Each row is a point on a tangle of strands that fork, close into loops and nearly touch. The rows are in no order.
In the rows, zero is written as 100.
Two points are linked if the straight distance between their rows is under 66.1. Some points are linked to none.
z_796: [ 84  97 104 107 106  70 133  99  81  96 101 100  92 108  81 107  89  47
  89  98  94  92  96 131  83  99 135 108 134  77]
z_479: [ 64 134 107 109  81  80 113 112  99  70 110  78  99 104 106  97  92 102
 101 125 109  75  82  94  98 131 116  63  70  74]
z_313: [ 78  79  81 100 105 118 117  94  87  92  98 113  95  93 117  69 104 108
  83  91  85  85  73 102 119 104  83  94  98  88]
z_862: [106 121 106  96 103  88 105  85 101 104  86  90  94  97  88 113  95  65
 110  99 133 103 119  99  97  87 131 118  98 109]
z_874: [ 87 139  83 101  95  91 120  84 102 120  78 115 119  68  74 128 102  65
  83  81 106 100  90 115 103  82 132 110 125 139]
z_936: [ 85 128  88  94 102 104  97 110 101  96  84 116 132  49  96 107 104 117
  85  99  89 104  75  96  85  97  67 109  92 137]
z_957: [114  60  83 105 102 131 104  97  83 117  92 137 106  87  96  92 114 111
  89  79  80 119 101 107 118  85  73 102 123 129]
z_171: [103 122  98  76 101  76  94  97  98  81 103  78 101 101 136  87  92 115
  99 109 108  87 100  82  84 111  85  92  74  75]
z_3: [111  79  80 120  91 155  91  94 101 106 103 115  81 125  86  71 134 123
  91  83  93  94  99  86 157  79  88  80 111  92]
z_304: [117  77  88 125  92 125 119 101  81 122  92 114 104  83  62  91 111  88
 109  95 120 103 111 102 116  82 121 114 124 130]
z_278: [ 96  87  99  87 106 100  81  93 121  96 129  78  73 135 152  71 106 119
 102 101  72  89  97  91 108 106  61  85  96  61]
z_94: [124  85  97 100  91  99  77 125  87  95 100  89 115  89 123  74 113 124
 108 125 116  88 107  74  81 112  73 102  69  75]
z_307: [114  75 100  95  93  92  94 122  78  93  89 107 117  75 106  75 103 113
 107 119 116  90 111  95  71 115  81 114  82  84]
z_613: [ 98 123 118  88 101  61  99 109  72  74  99  77  97 105  96  97 103  65
  87 122 104  76 108  97  80 105 126  99 107  65]
z_421: [141  85 106  93 107 111  69  99 101 100 105  93 102 117 106 107 109 112
 109  96 121 117 133  90  94  93  85 123  84  89]
z_201: [100 154  98  89 105  79  88 130 121 106  61 109 146  59  82 143 111  76
 109 109 101 117  93 121  62 106  96 123  93 151]
z_74: [117  69 103 104  97 108  96 121  81  90 101 119 113  91  84  89 104 118
  95 109 102 104 107  98  82 110  87 109  92  95]
z_535: [ 75 127  99 104  94  81 122 104  96  82  97  87  99  94 100  97  88  91
 112 119 119  77  91  98  88 113 124  89  74  78]
z_218: [117  77 110 109  95 116  82 107  75  87 110  93  78 128  98  85 121 104
  93 101  95  91 112  96 114  97  90  98 111  72]
z_870: [ 90  63 104 112 110 100 117 103 127 120 121 125 101 108 100 116  71 132
 102  90  69 122  97 115  93 120  96  87 114 121]
z_573: [118  81  91 116  95 113 103  89  79  97 102  95  86  98  87  58 127  64
 114 109 144  80 119  90 112  80 127 121  92  69]
z_418: [132  73  96 102 106 137  83  86 108 125  92 117 111  80 101 105 110 107
  99  89 110 126 116  99 100  83  68 131 101 132]
z_921: [106  93 121  91  98  77  73 119  76  73 109  86  83 118 131  81 112 124
  90 114  80  81  89  85  88 114  65  91  95  64]
z_696: [113  94 114  98 107  76 115 111  76  99  93 111 102  88  81 107 101  55
  99 114 118  97 128 122  64 106 131 124 109  89]
z_199: [ 69  79  88 113  98 103 130  98 116 115 119 114  89 113 106 111  76 123
  93  87  69 105  88 108 114 112 103  79 121 110]
z_909: [ 82 112 103  96 104  79 122  93  91 100  93  93  95  95 104  92  89  56
 121 116 131  74 109 109  87 110 135 108  84  74]
z_337: [ 83 143 108 100  86  74  88 124 106  74 108  71 106 104 118 103  90 130
 103 126  97  83  81  82  91 125  94  65  63  88]
z_365: [ 85  62 124  98 111 103 102 106  72  89 108  79  48 143 121  86 124  76
  86 101  71  95  92 125 114  96  91 108 143  56]
z_837: [ 83 140  85  93 108  84 127  81 125 126  81 113 113  80  96 135  92  61
 102  89 120 116 102 117 109  94 131 113 111 141]
z_338: [ 96 102  93  85 115 100  83  71 130  97 126  82  71 135 151  90  98 123
  92  83  78 104  99  90 120  94  73  91  94  80]
z_972: [ 98  86 111 117  86 114  91 117 106  96 111 105 104 105  77  96  96 146
 107 124  89 111  96  85 111 113  96  74  81 106]
z_702: [ 99 181 108 101  85  93  88 120 114  93  65  77 141  58  75 136 112  85
 117 114 115  87  83  89  70  93 108 103  84 134]
z_945: [115  64  97 106 101 116  99  97  79  99 110  95  67 128 103  76 115  76
  96  88 102  90 113 108 121  81  98 114 122  61]
z_954: [ 90 101  92 117  89 119 110 107 115 109 108 115 108 104  81 108  94 146
  92  81  70 119  79  93 131  92  96  69 122 139]
z_721: [ 66 112  95  99 100  82 114 100 144 114 118 102 111  99 104 128  69 119
 107  91  88 117  87 110  92 119 110  90  84 119]
z_588: [112 127  95  72 115  75  91  81 102 122  83 108 101  77 114 128 107  55
  99  87 114 119 114 111  85  85 112 130 102 132]
z_743: [105 131 106  72  98  64  95 120  79  69  94  81 123  86 123  94  95 100
  94 121 103  82  89  84  75 113  83  98  84  83]
z_905: [104 108  98 106  95 116  88  84  95  90 100  99  87 115  77 109 102 111
  80  81  95 109  98  86 125  81 111  90 121 119]
z_384: [ 82 118 104  95  97  88  70 108 126  86 126  93 100 109 119  95  89 149
  99 106  54 118  76  78  89 121  71  74  72 104]
z_571: [121 112  90 105  91 114  93  81  99 121  83 109 116  77  79 126 115  75
 102  91 123 109 110 100 105  73 119 134 120 140]
z_7: [133 126 118  94  97  82  82  88  85  96  97  78 100 105  87 118 107  70
  98 106 119 107 125  90  94  81 122 117 104  96]
z_112: [111  75 117  91 112  83  89 104  86  87 107  99  96 106  96 111  86  85
  82 101  89 107 105 116  78 107  99 115 114  81]
z_274: [111  58 108  90 119 112  86 105 109  98 131  88  80 142 141  70 115 116
 102  99  75  95 109 102 103 104  53  96 114  45]
z_396: [ 95 114 113 105  94  78  91 112  67  72  98  89 103  93  83  97 109  89
  86 125 102  82 100 107  89 110 113  81 109  79]
z_247: [ 76 112  95  91 110  92 100  86  93  83 100 102  85 104 109 103  95 104
  74  87  71  97  78 105 108  99  99  85 107  93]
z_783: [136 105  97  81 104  92  83  85  98 122  83 108 102  90 103 124 103  67
 109 103 125 121 137 114  90  86  99 140  96 126]
z_730: [ 87 106  81  92  99 104 109  93  97 101  88 104 109  73 116  83  96  93
 102 102 124  77  98  98  89 105  98 101  75 100]
z_756: [121  66  91 110 111 148  87  93 131 116 115 107  87 137 122  67 127 118
 104  82  78 106 118  96 146  83  64  94  98  80]
z_488: [115 129 107  90 102  96  91  92 106 109  83  90 108  85 102 112 101  86
 121 115 139 101 108  92  92  92 116 113  78 106]
z_176: [102 129 100  80 110  71  95 113 107 102  76 117 139  65  90 137  97  71
  88  99 106 120 102 136  52 109  94 115  96 137]
z_108: [143 102  99  88  99  90  75 103  93 122  85  97 115  89 111 104 121  79
 123 109 147 105 139  99  85  95  96 148  87 109]
z_315: [ 97  92 114  97 100  70 119 102  71  88 100  84  93  96 116  82 102  48
 116 116 129  70 111 120  69 104 125 115 100  57]
z_311: [ 91 138  94  90  96  99  91  88 132 105 102  80 109  94 123 109  86 119
 117 102 117 102  94  72  99  97  87  99  60 109]
z_575: [106  98 108 111  89 108 106 116  95 104  87 112 116  80  62 111  97  97
 120 112 126 111 112 107  82 112 119 106  97 116]
z_891: [ 95  99 103 102 101 102 108 101 119 113  97 123 112  83  83 124  82 104
  96  87  89 124  99 117  88 106 109 105 108 123]
z_897: [ 91 117  92 104 101 119  92  67 130  97 123  78  70 126 130  89  91 126
 105  94  93  96  95  71 134 102  86  78  83  82]
z_910: [103  94  95 106  97 127  93  81 131 111 117  86  71 141 118  79 103 121
 115  98 106  81 107  79 134  96  96  84  83  72]
z_727: [ 86 124  87 130  83 102 106 113  82  89  80 115 118  67  54 100 112  94
  78 106  93  92  78 101 104  94 130  93 121 120]
z_679: [138 109 109  81 100  67  87 108  95 117  87  91 121  84 108 118 101  79
 131 125 142 106 130 106  67 108 100 136  77 104]
z_431: [ 85  51 109 107 101 101 108 116  91  96 119 121  78 116 103  80  92 122
 104 109  63 105  91 110  98 124  90  82 110  81]
z_71: [111  68  85 103 101 128 101  90 108 131  89 131 118  79  93 104 102 104
 102  83 103 115 105 108 113  85  88 112 119 137]
z_792: [106  93  93  85 101  87 107 105  71 102  90  91  98  86 127  72 108  76
 110 115 140  77 106  97  80 101 101 124  72  68]
z_113: [ 95 129  85  85 109  82 116  80  82 110  82 116 109  79  90 104 102  55
  66  89  99  94  91 117  93  86 118 120 121 122]
z_353: [111 101 118  98 107 101  74  95 126  99 114  95 101 113 100 125  90 117
 104  91  88 128 111  92  86  94  87 103  92 119]
z_788: [ 77 124 116  90  97  71  80 119 108  71 119  85  96 115 123 107  82 135
  98 113  71 101  76  90  92 127  79  67  85  84]
z_264: [111 114 101 115  83  98 100 114  76  87  81 106 125  66  54  89 125  84
  87 118 110  88  90  91  89  95 116 104 110 118]
z_902: [112  91  97 110 106 126  92  93 109 102 100 103 104  96  96  89 109 119
  99  90 102 111 107  83 104  88  78 100  85 109]
z_290: [ 88 104  98  79 108 102  93  75 103  88 108  90  85 114 127  99  89 111
  86  88  81  99 100  86 107  96  82  94  96  92]
z_697: [148  61 103  97 111 121  73  97 100 121 104 112 107 106  98 105 104 105
  99  94 110 125 132 106  89  86  76 130  98 110]
z_914: [102  77 107 112  98 114 120  87 123 120 108 102  77 134  94 116  80 111
 114  88 101 105 109  99 132  91 125  87 112  97]
z_955: [119  78  92 110 101 113 107 100  83 118  91 111  95  87  81  93 105  74
 109 100 127 100 124 106  98  91 118 128 106 105]
z_579: [113 133 115  96  90  80  87 109  90  87  86  78 126  78  93 103 110 101
 111 116 127  90  97  85  76 101 110 103  81  99]
z_964: [140 100 113 103  98 108  78  88  96 110  97  90  97 106  74 119 117  81
 113  95 132 115 134  97 100  76 113 128 106  98]
z_581: [ 98  75  90 122  85 128 110 115  69  92  94 111  98  93  73  65 124 108
  99 108 110  85  90  88 123 101 119  84 109  96]
z_229: [ 75 141  94 121  83 105 110 102  94  84  87  96 116  74  67  99 106  94
  89 111 111  87  72  87 109  97 122  80  99 118]
z_866: [103 156 110  82  97  56  96 123 108 101  87  79 138  81 112 130  85  85
 131 114 127  92 111 101  68 115 106  98  64 119]
z_838: [120  72 100 103 110 106 110  89  75 118  98 111  93  95  99  90 110  58
  84  90 112  95 123 119 100  84 110 134 121 100]
z_468: [ 98  54  93 122 105 126 114  95 118 116 113 107  84 120 104  79  95 107
 129 101 113  93 112 108 110  98 104  93  92  82]
z_907: [ 85  61  93 100 115 121 110  92  97 105 117 103  67 132 128  67 114  96
  92  81  67  88  94 109 128  97  78  96 127  66]
z_334: [ 69  90  87 101 103  92 140 103  85  95  96 115  87  97  95  99  81  88
  81  92  83  86  78 120 107 105 124  91 119  98]
z_853: [122  78  84 123  89 140 100 100  90 105 108 103  85 118  71  69 123  89
 118 105 139  86 116  93 133  79 124 102  99  79]
z_708: [ 60  92  91 102 102  98 128  91 122 106 114 111 100 104 113 116  68 111
  97  95  89 104  82 106  95 126 106  81  94  99]
z_514: [ 76 110  85 100  96  88 124  99  66  93  85 112  97  89  86  91 105  86
  62  92  77  77  70 109 117  94 114  89 128 102]
z_661: [118  93 122  95  98  73  97 117  80 104 102  97 118  84  97 104 103  71
 118 125 135  94 123 112  63 115 118 126  95  88]
z_499: [114  60  99 118  91 137 101  99 111 118 109 104  89 113  79  85 109 103
 133 105 137 101 123 102 120  92 115 102  93  87]
z_10: [123 106 105 120  89  98  95 104  68  83  94  96 116  82  61  75 128  73
  92 123 132  75 107  91  98  93 129 112 106  96]
z_622: [ 91 156  93  68  98  75  81  98  91  69  91  77 113  94 128 104  93 118
  71  98  92  93  82  78  90  92  78  87  80 102]
z_49: [134 125 112  89  94  92  58 101  98  73 105  72 104 111 108 107 107 136
 102  96  95 106 106  71  98  91  80  99  86 106]
z_194: [ 83  67 100 120  92 127 121 114  73 104 107 118  65 131  90  75 115  97
  99 100  79  83  81 107 146 102 117  74 134  88]
z_887: [ 84 124  98  74 121  75 106  87 134 121  93 102 100  90 129 137  69  86
 113  95 109 115 112 120  72 107 103 117  75 125]
z_19: [ 66 129  98 100  98  79 130 117 101 103  83 117 131  79  71 121  88  70
  86  92 105  86  85 127  77 120 122  96 104 108]
z_896: [109  53 106  98 117 110 105 106  86  98 107 123  92 128 105  99 109 117
  77  75  46 115  96 116 107  90  79  99 138 107]
z_279: [106  45 113 105 112 112 118 105  97 113 113 102  71 137 103 101 100  97
 100  85  78 108 106 116 113  95  99  98 140  81]
z_181: [ 93 102 107 123  88 109  95  99 130  99 120  89  96 112  92 102  80 141
 122 112 102 105  99  83 107 126 101  78  70 100]
z_678: [ 98  96 122  93 101  73  79 122  83  69 110  77  80 127 114 100  95 115
  93 116  85 101  90  99  87 127  87  83 102  57]
z_236: [ 87  95  98  87 112  88 115  75 103 101 101  94  75 111 127 100  83  73
  96  87 104  89 104 109 105  90 108 111 114  79]
z_119: [100  50 115  92 106  94 109 112  75  85 112  86  78 123 121  75 109  85
  90 105  84  91  95 127  93 110  78 108 126  59]
z_798: [102 106  97  96 102 117  81  98 137 108  96 108 125  65 112 105  97 133
 117  95  92 116  93  86  82 105  60 108  74 137]
z_804: [ 99 129 107  95 100  88  90 105 131 116  89  94 110  89  93 139  84 114
 123 107 107 129  97  99  74 113  98 106  80 135]
z_101: [129  93 106  91 106 115  81  79 133 116 106  98 101 119 103 124  90 115
 118  86 104 134 122  88 106  73  93 110  96 127]
z_675: [ 86 151  94  72 108  77 114  77 103 123  74 106 108  76 110 130  88  46
 100  90 114 104 105 116  86  88 124 124  92 120]
z_530: [ 99  87  87 114  92 147  93  87 118 105 113  93  82 120 100  79 114 122
 111  97 109  89 106  83 151  81  90  79  88  84]
z_497: [ 87 123 105 112  85  92  96 114  61  72  97  95  79 102  85  74 119  93
  85 121 105  72  78  93 117 110 127  74 109  78]
z_133: [100  64  99  95 120  97 119  96 125 129 107 115  90  99 127 111  81 100
 116  99 101 114 114 128  85 114  92 114  99 107]
z_406: [102 138  97 124  74 111  95 101  77  76  86  92  99  83  62  91 127 103
  86 112 117  82  83  77 125  91 130  85 104 107]
z_705: [ 74 126 103  99  98  86  92 105 140  92 112 103 111 103  94 133  81 132
  99  92  66 130  82 103  77 112  91  80  87 125]
z_233: [115  82 102  99 101 124  68  96 118  99 124 103  93 125 111  77 109 146
 100  95  70 105  95  90 115  99  60  86  85  99]
z_636: [ 93 130  94  81 101  75  83  91 124  90 109  77 112  95 153  93  84 128
 108 106 100 102 100  73  88 104  73  98  62  91]
z_928: [111 110 106  88 113  68  94 117 101 115  82 109 122  78  77 132  95  72
 105 111 109 118 114 136  55 116 116 125 103 121]
z_359: [ 75 100  76  98  97 127 103  83 115 106 110 116  96  97 120  80  92 140
  83  78  73 101  83  88 130 103  78  76  97 122]
z_43: [ 87 177  96  90  94  89 102 115 121 103  54  95 151  51  81 133 112  77
 106 107 110  94  76 109  72 100 100 117  90 146]
z_326: [104  87  96 116  93 135  92 108 129 112 109 115 114  97  80 106  98 151
 102  83  74 127  93  88 117  92  76  85 105 144]
z_691: [ 83 101  82  93 108 105 112  74 120 121  97 103  94  87 126  87  82 103
 117 101 123  93 100  95  99 105  95 107  63 102]
z_762: [102  84 109 121  91 117  90 124  76  83 100 108  94  95  78  77 108 125
  95 119  92  93  95  94 110 117  96  84  99  95]
z_280: [ 62 108 105 100  98  90 121 104  92  82 105  96  71 116 123  94  90 108
  78 105  68  89  65 104 111 121  98  78 111  78]
z_606: [ 70 145  98  92 100  83 118  92 103  90  95 100 112  97  98 123  85  76
  79  89 100 107  83 105 102  99 118  93  98 108]
z_935: [120 108 106 100  91 112  47 106 104  79 114  89  98 118 112  85 115 147
  93  97  77 107  96  73 111  95  66  89  93 100]
z_32: [116 114  99 111  87 118  91 106  95  89  85  81 117  76  97  76 113 113
 118 120 142  72 101  63 103  98 101 100  68  95]
z_460: [112 115  99 111  90 117  95  87 107 105  87 101 106  91  72 113 103  98
  91  90 109 114 101  88 115  84 119 106 113 128]
z_470: [ 77  58 122 111 111  99 109 108 102 101 118  92  61 145 109 107  85 102
 101  95  71 109  91 107 118 105 110  86 142  74]
z_162: [ 60  52 107 113 101 104 136 103 100 104 120  93  59 136 115  91  93  96
 108  99  73  97  76 122 120 117 101  81 134  69]
z_120: [ 92 130  90  93  88 116 102  73  88  81  89  92  92 105  85  97 107  90
  72  81  88  86  87  85 134  79 119  94 117 101]
z_434: [108 111 107 124  80 104  88 104  60  77 100  88  85 112  70  78 131  89
  82 116 111  78  92  84 127  89 129  93 107  85]
z_962: [109  68 102 106 108  94 104  96  79  88 104  78  67 120 115  72 107  59
 103 108 116  82 107 109  95  94 106 121 116  47]
z_773: [ 98  65  93  92 123 114 108  84 130 117 116 113  91 106 129  86  80 109
 111  93  99 107 111 100 101  99  73 112  87  98]
z_867: [110  69  94 107 110 131  98  78 137 124 118 113  87 117 118  79  98 120
 114  87  88 109 116  92 120  93  70  95  94  97]
z_117: [119  96 107  99 107  75 114 108  91 109  91 127 117  85  65 131  99  58
  97 104 119 110 123 132  66 101 134 133 117 120]
z_738: [101  71 107 103  96 125  88 115  73  97 110 124  79 119 109  76 123 132
  76 103  60  99  85 105 119 110  68  79 111  88]
z_994: [ 88 104  81 102  86 105 117  88  66  94  95 105  84 100  79  75 114  78
  69  85  90  85  82  91 137  80 124  96 128 106]
z_707: [ 79 135  85 109  95  84 130 118  99 105  70 119 139  56  58 109 110  61
  84 106 114  88  84 119  82 100 126 104 111 125]
z_832: [144 103 109  85 106  87  67  99  83  83 102  78 105 116 113 103 108  99
 100 107 115  99 132  81  85  95  85 120  98  80]
z_781: [ 92 117  89 105  88 106 112  97  92 101  83  96 121  58 105  82 111 101
 120 120 146  81  97  83  89 105 102 114  62 110]
z_752: [114  66 114 115 107 121 104  94 101 108 114 103  77 139  87 114  96 101
 105  86  92 119 120 100 123  82 112  95 122  95]
z_140: [ 74 163  99  68 106  69  90 100 126  82  96  94 130  84 115 133  83 107
  91  95  87 115  84 106  71 104  88  96  74 125]
z_666: [ 92  92  92  96 108  81 122  95  81 109  92 127 111  76  89 103  94  62
  88  88 102  98  98 125  88  98 112 121 116 115]
z_981: [ 82  82  88  89 112  83 136  82  79 106  87 109  93  85 110  96 102  49
  80  89 107  83  96 125  99  81 116 126 127  90]
z_474: [135 130 110  90  94  86  69 107  82  82  94  67 110  99 103 102 110 116
 109 113 122  92 108  71  87  91  93  98  85  88]
z_761: [ 64  73  98 101 108 103 131 101  89  92 107  97  61 121 123  77  95  91
  99 109  75  83  80 107 114 121  95  85 115  68]
z_51: [112  86  78 108  96 136 100  80  93 112 100 112  78 125  93  82 118 103
  88  66  82 102 106  90 163  65  90  86 128 106]
z_748: [ 84  96  99 106  95 114 104  90  82  86 106  86  61 132 107  83 111  94
  87  92  83  81  85  94 135  92 116  83 120  73]
z_816: [114  80  98 109 108 133  98  82 133 130 111 114 102 110  91 116  92 137
 118  78  88 126 107  95 115  83  88 104 104 135]
z_283: [ 83 106  90 130  78 137 117  99  88  92  94 101  89  97  85  70 113 116
 103 104 119  85  80  81 131 110 116  73  95 107]
z_778: [ 77 132  97  86 104  77  91 101 117  77 104  98 112  94 104 117  81 126
  81  95  70 105  75 101  82 116  80  89  81 115]
z_142: [103  71 101  94 118 103 111  93 130 126 111 131 103  94 108 116  84 112
 103  83  76 123 109 119  88 100  85 103 103 132]
z_167: [ 89 127  89  94 100 103 108  73 123 104 102  72  95  95 132  96  83  93
 121 101 125  89 105  76 116 104 102 103  57  90]
z_883: [102  50  99  98 122 110 107 103  93 104 108 134 104  91 105  95  98 123
  79  81  63 117  98 122 102  97  78  98 129 124]
z_403: [109  75  97  84 124  82 108  79  74 111  96  97  89  95 123  92  98  48
  84  85 101  99 113 122  90  82 103 143 125  85]
z_948: [ 97 127  91  83 104  88  77 105 130 100 114  88 121  80 128  98  93 141
 106  99  83 108  93  80  81 110  57 103  61 124]
z_823: [114  51 102 108 100  98 105 120  77  98 100 124 108 100  70 112  96  89
  84  89  69 123 105 136  96 100 106 101 144 106]
z_584: [ 95  75 118  94 112  83  94 104 107  88 124  85  77 126 123  95  86 111
 113 115  87  91  98 101  86 114  92  88  98  62]
z_654: [113  81 113 107 105 109  83  98 108  94 111 108  97 116  81 123 105 127
  94  86  70 127 103 100  98  94  86  92 116 119]
z_351: [137  97  95 106  82 112  74 116  92 102  93  82 116  91 107  75 120 114
 121 120 143  83 117  75  93 105  87 107  69  88]
z_929: [ 93 142  94  90  96  90 102 103  98  95  77 105 136  56  89 108 109  90
  90 106 111  96  80  94  77  97  94 108  83 116]
z_2: [ 85 122 107  86 108  66 116 100 123 115  93 102 110  96  98 143  70  73
 117 100 120 109 108 125  75 113 123 107  93 107]
z_877: [ 74 101  86  94 105  97 113 106 100  96  85 123 130  66  91 105  95 115
  73  91  71 107  70 119  83 106  83  96 109 124]
z_924: [ 98 144 113  90  93  70 103 111 119 117  88  85 124  86  90 140  87  80
 133 115 130 109 110 112  73 111 125 100  76 115]
z_495: [133  93 109 114  90 118  67 105  80  86  99  90  88 115  76  83 124 108
 104 113 112  97 117  79 114  89  96  99  97  83]
z_477: [ 97  79  92 111  99 106 123  88  91 103 105  94  76 110  94  70  98  69
 107 104 124  77 106  98 116  95 132 107 105  80]
z_271: [ 98  74  79 123  88 121 127 104 118 130 110 123 108 105  88 115  78 135
 113  76  87 124  96 105 128  96 110  71 126 137]
z_292: [102  88 110 101 102  84 103 115 120 114 104  91 112 100 103 110  86 112
 137 124 127 115 114  96  72 125 113 107  62 100]
z_96: [ 92  83 108  95 113  82 112 107 126 121 109 110 105  95 113 121  67 106
 121 106 112 116 109 115  76 126 100 104  77  99]
z_650: [109  81 111  90 104 104  74 105  80  80 118 102  86 119 128  74 116 125
  79  99  69  93  92  94 106 111  55  90 103  77]
z_39: [ 93 178 112  76  92  60 101 119 112  85  90  66 133  85 114 123  92  96
 112 113 115  85  94  87  76 107 101  79  62  99]
z_109: [117  63  90 102 107 127 109  83  90 117 101 111  82 133 105  94 111  92
  88  62  81 109 115 107 145  64 103  98 142 103]
z_523: [ 93 109  84 121  90 132 104  80  99 102  99  98  87 106  91  87 109 107
 105  92 117  86  90  80 141  85 117  89  97  99]
z_12: [ 74 122  84  94 105  81 116 113 100  99  84 127 133  76  78 123  89  88
  68  91  81 106  76 126  75 108 101 100 116 126]
z_126: [ 83 150  95  74 113  66  98  86 126 106  94  86 113  83 121 133  81  93
 102  86 103 107  98 106  79 107  95 106  71 122]
z_505: [121  57  99 107 112 141  91 103  97 110 113 113  84 151 110  77 134 116
  99  80  65 107 115 107 139  80  70  90 121  70]
z_128: [ 94  87 119 105  91 102  86 101 124 101 125  81  84 129 112 100  83 125
 122 117  96 102 109  83 104 115 101  86  83  69]
z_475: [119  64  93  86 116 126 108  75  99 108 104  99  79 128 116  86 107  84
  94  70  89  99 124 107 124  77  80 115 120  80]
z_425: [ 92 112  95  95 101  97  89  98 138 123  99 116 119  83 103 135  76 117
 108  98  86 134  99 109  79 106  89 111  88 143]
z_89: [117  74  94 115  93 126 115  91 119 126  98 122 101 107  74 124  87 118
 107  77  88 126 111 103 126  80 119  93 123 142]
z_197: [ 99 147 116  82 100  50 101 118  83  72  88  70 124  95 109 106  90  84
  90 120 106  77 102  94  66 105 111  91  89  76]
z_259: [ 95  94 104  94 103 105  85 100 124  94 124 104  99 105 132  75  91 145
 100 106  72 107  92  81 104 121  63  82  81  99]
z_918: [106 101 108 108  91  99  87 112 112 101  96  97 113  91  82 117  94 122
 121 113 113 113 105  95  76 118 101 105  77 113]
z_452: [ 74  80  89 116  89  99 137 109  87 101  99 123 100  86  87  85  92 101
 105 104 105  90  83 117 111 106 123  86 113  96]
z_400: [ 95  96 104 115  90 115 110  85 140 115 116  94  91 123  89 124  83 123
 119 102 103 118 108  89 113 106 117  80  87 113]
z_771: [110  46 108  94 111 112  83 120  76  95 113  90  71 125 132  65 120 102
  96 113  78  87 102 113 103 105  67 102 116  45]
z_725: [ 90  68  92 109 102 108 119 102 105 105  99 114  94  95 101  86  91  99
 113 105 110  98 102 108 106 108 103  98  98  94]
z_56: [125 121 107 115  86 114  76 106  68  76  91  85 114  90  72  84 128 100
 103 121 122  82 110  74  99  92 106 109 103  91]
z_529: [112  74 121  93 113  99  78 106  90  81 115 111  87 127  95 112  94 120
  79  85  56 124 102 112  95 101  80  94 128 100]
z_103: [ 80 173 102  76  89  70  90  95 112  73  92  70 117  94 116 117  91 101
  97  98  99  90  90  80  93 104  99  85  73  92]
z_211: [112  87 100 122  93 109 121 111  85 114  88 119 119  76  51 122 104  86
 106  99 114 112 108 114  93  99 130 102 124 126]
z_834: [ 81  62 109 102 109  97 114  96  86  94 108  73  55 135 123  79 104  55
  97 102  94  81  91 115 109  88 110 108 139  49]
z_145: [ 96 147  98 109  88  91 104 107  85  93  74 103 141  52  66 107 119  68
  90 115 120  83  90  99  80  93 122 111 102 117]
z_125: [103 130 113 104  80  97  74 116  82  72 102  77  97 105  95  94 112 121
  92 116 102  92  87  72 109 116 107  76  91  85]
z_442: [ 93  81  90 104 102  90 123 109  99 114  94 124 105  83  73 121  81  87
  92  89  94 110 102 122  92 104 129  98 126 116]

A piece is all that can be reached along the links. How many separate loops has the piece of each point below (a circle has one, a figure eight two, a Y none), and how many tips (points with one link)?
z_56: loops 4, tips 2
z_117: loops 3, tips 3
z_964: loops 1, tips 2
z_853: loops 0, tips 2

How many points has the smallest loop of links through each point below? Write 0 if it is on no loop.
z_12: 7
z_133: 8
z_897: 16
z_326: 5
z_171: 36
z_679: 0
